Each row is a point on a tangle of strands that fork and nearly touch. The rows are in no order.
Points whose rows are less than 74.9 apart are linked; no others are. Some points are linked to none.
z_513: [-21 -28  10   8  10 -29  18 -11  28  -5 -16  -4  15 -22   8  22  25 -45
 -12  28 -12]
z_134: [ 13 -21 -20 -15  17  -8  50  15  61 -22 -17   6  23  -6  25   2 -11  11
 -15 -15  -9]
z_786: [-12  -4   4   4   8 -16 -44  17 -17   5  -2 -14 -10   5 -19  -4  13 -17
  -2   9 -17]
z_363: [ 16  -6  -2  -4  13 -42  -1 -20  22  19  15  14  19   2  -9 -33  -2   8
 -29 -13 -25]
z_41: [ 36  -4 -19   3   6  28 -47  13 -23   1  20  -4   1  22 -18 -29 -10   0
  32  32  -1]
z_515: [  5  -1 -11 -23  -6 -10  16  33  37  -6 -29 -17   4 -13  13  -6 -33  23
  12   1 -31]
z_617: [-38  21  -4  -3 -44  -4  33 -14 -15  -1  -3  10   8 -22  15  14  -5  30
   6 -35  32]
z_758: [-32  -8  15   8  26  -2 -12  -8 -32   2 -21  22 -14  14 -19  24  31  10
 -20 -27  37]
z_157: [ 37 -18 -19 -23  20   2   9  -5  18   3  -2  13  10  -3 -19 -20  -5  37
   5  -9 -21]
z_840: [ 11 -19   8 -25  32  -4  43 -23   9  22  -1  14 -28 -36   1   4  25  29
 -18   9   3]
z_466: [ 15   4 -12  25   5 -11  -1 -10 -34 -21   7  16 -19  39 -34  -3   1 -46
   0  26  -2]
z_386: [ 22  -1 -17  15  22  11   8  -7   2 -33 -10  29  -1  47 -22  -9 -14 -43
 -12  14  -6]
z_528: [-19 -20  -1  35   7 -26  -1 -14  19   2  19  21  43  -4  22  27  22 -20
 -36 -30  15]
z_400: [ 61  25  22  -3   3  30   1  17  31   2 -10   3 -12 -14  10 -23 -25  14
  42  10   0]
z_682: [ 23  -6  27   0  30  45  30  20  31 -16 -39   7 -27  -9  11  28  -3   4
   3   3  11]
z_398: [-24  16  -6  -5 -11  -7 -35  14 -23  12  16 -17  -6  -5  -1  -6  -1  32
   6 -34  -2]
z_975: [  0   1 -16  23 -25  -6  12 -29   9  -6  56  -4  25 -14  26   8 -14 -30
  -6  12 -13]
z_971: [ -5 -19   7 -23  -7 -28  26  13 -10  15 -18 -21 -19 -19 -20   1  40 -19
  -3  50 -24]
z_224: [  7   4   2   7  -3  -9 -31  -7   1  17  46  -4 -13  21  12 -29 -44 -15
  -8  12 -22]
z_537: [ -9   3 -23   9 -54   8   8  -8  -8  -8  37 -18  30 -17  26  19 -14  -2
  17  23  -4]
z_311: [-24   4 -18  27 -40  12   3 -12   6 -36  13   1  51  -2  31  38 -11  14
  21   6   9]
z_481: [-22  12   5  -2 -19 -53 -22 -12   7  13  19 -21  14   0  16 -26 -18 -12
 -10  27 -19]
z_806: [  6 -15 -17  11 -12   9  21 -20  17 -10  17  15  19  -9   9   9 -11 -15
 -12 -22  -9]
z_289: [ 25 -39 -18  12  26  27  -4  21 -24  -5   7  12 -20  -8 -30  12  40 -26
  24  25 -10]
z_661: [  0  -6  17 -12  22 -21  38 -35  -2  18  12  11 -21 -25 -13  -9  42 -10
 -19   6 -12]
z_760: [ 21  13   1  -3  13  19 -37   5 -12 -23 -38  10   7  47 -28 -20 -22   7
  16  13  13]
z_538: [-28 -16   5 -13   1 -23  -6  28  17 -16 -64 -25  12  11  -3  13   7 -21
  -8  27 -10]
z_584: [-18 -27 -50  -5  12 -22 -27  17  -5 -16   2  -9  40  26 -17   5 -10   6
 -11 -13  -6]
z_629: [-26  25  37  10  13  -2 -30  -8 -24  11  -8   7 -18   6  -5  -1  25  18
 -11 -40  25]
z_951: [ 17  -1  -2   6  13  44  -7 -12 -27   6  27  20  -6 -10  -9   5  23  28
  18 -35  30]
z_173: [-26 -13  -7 -23 -21  -5  12  29  12  13 -23  -9 -12 -40  17  11  -9  33
  22  -4 -15]
z_314: [  4  16  14  26  -6 -23   5 -23  43   8  15  26  14   2  25 -18 -23 -27
 -32 -21 -13]
z_323: [ 30   4  22   5   8  28 -16  26  30  19   4  10 -22 -41  23 -11  -9   8
  45 -10 -16]
z_656: [-17   2 -13  -4  19   7   0  -1 -23  26  48 -11 -14 -12   5  17  38  30
 -11 -53  17]
z_907: [-25  32  22   4 -33  -1 -29   1 -20  -5 -20 -16 -18  29   6 -11 -36 -15
  -5  17   0]
z_953: [-25  24   3   3 -61  -3  -7  -6 -21  -1  12 -25   1  21  27  -5 -37 -14
   6  43  10]
z_71: [-14  28 -20   3 -10 -19  13  -7 -15  25  50 -10  10   2  17  14  29  19
 -22 -62  18]
z_350: [-26  29  32  10 -17   0 -24 -17 -19 -10 -22   5 -11  15  -8   6  -8 -18
 -13 -24  16]
z_39: [-33 -17 -20  -6  -5 -28 -24  12  10 -15 -25 -16  39   9  -3   3  -5 -10
  -6  14  -9]
z_999: [-31 -27  -2  -2  -9 -44  17   0 -13  -3 -17 -14  10 -17  -7  18  44 -31
   0  46  -2]
z_565: [  7  21  35 -13  -3  -3  10  -8  12   7 -22   3 -24 -17   2 -11  -3  12
   4  -8  -8]
z_919: [ -3  23  -8  -1 -17 -36  -2 -10  12  22  28  12   8  -8   8 -36 -27  22
  -8 -26 -18]
z_318: [-33  28  14  -1 -32  14  39 -15  -5  11  13   6 -23 -37  22   5   5   5
   8 -32   9]
z_718: [ -7  -3 -18  21  -8  -2  -8  -1   8  -2  10  21  24   4   5   7 -20  13
 -20 -51   6]
z_578: [-37  10  23   6 -11  -7  -1   8  24 -11 -53   7  -3  -6  20  16 -23  -6
  -3 -24   6]
z_647: [  5  13  -7   1  11  -3  -7 -12  -3 -27 -37  24  12  66 -26 -18 -28 -10
 -19   4  10]
z_143: [ 21 -15  -9 -18   2  -7  44 -26  10  18  14  21   0 -26  -7 -13   4  36
 -11 -16  -9]
z_850: [ 32 -33 -13   7  27  46 -13   0 -14   1  23  18   0  -9 -17   7  23  -1
  24  -3   9]
z_452: [ 17  -1  44 -27  41 -14   9   8  13  27 -31 -10 -33 -31   0  -4  29  33
   8  32   9]
z_511: [ 14 -11   4 -23  26 -19  12  49  45 -13 -37 -34   5  -1  -1 -14 -12  17
  -7  17 -34]
z_742: [ 27  21   6 -10 -20  30  17  17  15 -19 -28 -14 -17  39   5 -10 -51 -16
   0  40 -13]
z_902: [-22 -13  12  -3  -9  10   2  11   3  -9 -44  -8  -9  -7  -1  21   0 -16
  -6   6  -6]
z_628: [ 30 -28  -6 -12  20  40  49  -6  11 -16 -19  17 -10  -9  -7  23   3   7
  -6   2   6]
z_654: [-16  -3  -1 -16 -23  -4 -17  33   4  30   7 -19 -21 -45  13 -14   7  28
  20  -2 -38]
z_943: [ 17   6  -9   0   9  10 -29   4 -42  -9  -4   3   0  30 -42 -12   9   8
  21   9  16]
z_337: [  2 -14 -22   8  -4   2 -12  -5  -1  -3  35   1   7  50  11 -20 -56 -26
  -8  31 -10]
z_814: [-35  16   6   3  -3  31  26  -9 -24  17  37  -8 -35 -32  17  12  28  19
   2 -40  13]
z_856: [ -7   2 -21  -1 -15  -6 -28  14 -37   6  30 -26  -5  23 -17  -4  -5 -15
  -2  25 -14]
z_750: [  1  -1   8  -8 -11   6  49 -31 -18   2  20  -2 -18 -24  -6   4  26 -27
 -10  13  -6]
z_464: [-22  -9 -20   1 -33   4  16  -8 -31  -4  36 -28  14 -25   4  27  20 -15
   1  12   7]
z_28: [ 35  -3  29  -5  36   4 -35  15  21  11 -19  -6  -4  -6  -7 -22  14  -9
  23  23  -9]
z_208: [-10  44 -24  -7  -4 -16 -15  -2 -33  13  32 -21   3  42   2  21  20   9
 -17 -47  28]
z_860: [ 11  25  15  11  22  20  -1 -22 -39   7  24  11 -11  16 -28 -14  46  13
   9 -23  37]
z_869: [ 18   5  26   5  18  -2 -41  16 -19  12  -5  -4 -20   0 -25 -23  38 -26
  24  35  -3]
z_746: [ 25  -6  13   8  14  51  17  19  35  -5  -6  16 -24 -28  24  11 -13  -8
  20 -16 -15]
z_911: [-12   7 -16   7 -15 -26   4 -10 -42 -13  12 -11   8  22 -23   3  10 -27
  -7  20  11]
z_137: [ -9   2 -36  15 -16 -27 -31   3   2   3  50 -13  38  24  22  18 -28  -3
 -11 -21   9]
z_66: [ 19 -12 -18  17   9  39 -14  -2  -7  -8  11  33  10   9  -9  11  -7  23
  -3 -53  15]
z_167: [-10 -22   8  14  39  15 -30   9 -13 -12 -26  21  -8  14 -21  22  20 -11
  -1 -15  13]
z_152: [  7 -32 -45 -24  16  -2   1   7  15 -15 -14   1  30  15 -19 -10 -14  26
  -5  -5 -17]
z_156: [  8  10  17  -2  29  17 -10 -13 -30  15  -1   6  -9  -5 -20 -27  55   4
  31   5  57]
z_743: [ 45  -5 -16   3  24  29 -31  14  11 -12   8   6  -2  35  -7 -35 -29 -18
  14  36 -19]
z_475: [-35  -5  -3   6 -42  12  26 -13 -10 -21  -9   0  25 -22  23  39  -3   8
  11 -10  26]
z_376: [ 24 -24   5 -14  43 -30   8  -4  43  14 -13  12   7 -13  -9 -17   6  26
 -15  -6 -22]
z_498: [  9  -6  -5 -11 -15  38  35 -17 -19 -19 -28  13  -7   4 -16  17  -9  14
   2  -9  15]
z_211: [-19 -14 -33   8   1 -13 -37  18 -13  -6  22 -18  24  12   0  35  -5 -11
 -11 -26   3]
z_301: [ 10  29   4   7  -8 -19  -6 -28  -7  17  44  12  -6  27   2 -40 -27   5
 -22  -9  -8]
z_394: [ -8  15  -2   2 -42  28  30 -19 -33  -6  22 -17 -13 -12   4  13   6 -28
  -1  10   3]
z_382: [-22 -30   9  16  14 -20  29 -31  20   3   1  26  17 -20   9  24  30 -29
 -32  -5  11]
z_441: [ 39 -14  32 -18  44  -4  -2  34  25   9 -39 -18  -8  -9 -11  -7  18  20
  17  33   5]
z_884: [  9  -4  27 -18  39   4 -16  -6  -1  24 -22   6 -17 -23  -3 -15  39  25
  23  15  36]
z_333: [-31  12 -11  19 -25 -41 -34  -6  11   0  32 -14  38  14  37  -2 -33  -1
   4  14  -2]
z_423: [ 10  -8  33 -21  -3  -4  21  31   8  20 -30 -29 -36 -27  -3  11  27  13
  -4  41 -16]
z_200: [-28  35  21  19 -36  -4   5 -19  13 -21 -35  16  10  15  19   8 -33 -19
 -12 -16  16]
z_491: [ 44  41  30  -6 -17  22  21  20  18 -11 -29  -8 -22   5   3  -7 -40  11
  17  17 -10]
z_45: [  7   5 -12  -8 -19  11  -7  22  19  -6 -18 -14  -2   8  11 -11 -44  -8
   4  18 -27]

Follow the links from the first point to the second, and from the first to the third. Name the last point that the two ways share.
z_28, z_301, z_814: z_537
z_301, z_884, z_617: z_537
z_376, z_382, z_760: z_452
z_363, z_656, z_907: z_157
z_537, z_578, z_301: z_157
z_758, z_975, z_333: z_584
z_513, z_919, z_856: z_452

A fork is a point with three links, a tip a point with one. Leave the first point through the second and follow the links. Name the first fork or tip that comes.
z_743, z_41: z_452
z_869, z_786: z_743
z_498, z_628: z_515

A fork is a point with three links. Follow the links from the first point to the second and name the forks in between, in order.
z_718, z_907: z_537 z_157 z_584 z_350
z_441, z_350: z_452 z_951 z_537 z_157 z_584
z_318, z_301: z_537 z_157
z_919, z_289: z_157 z_537 z_951
z_498, z_173: z_515
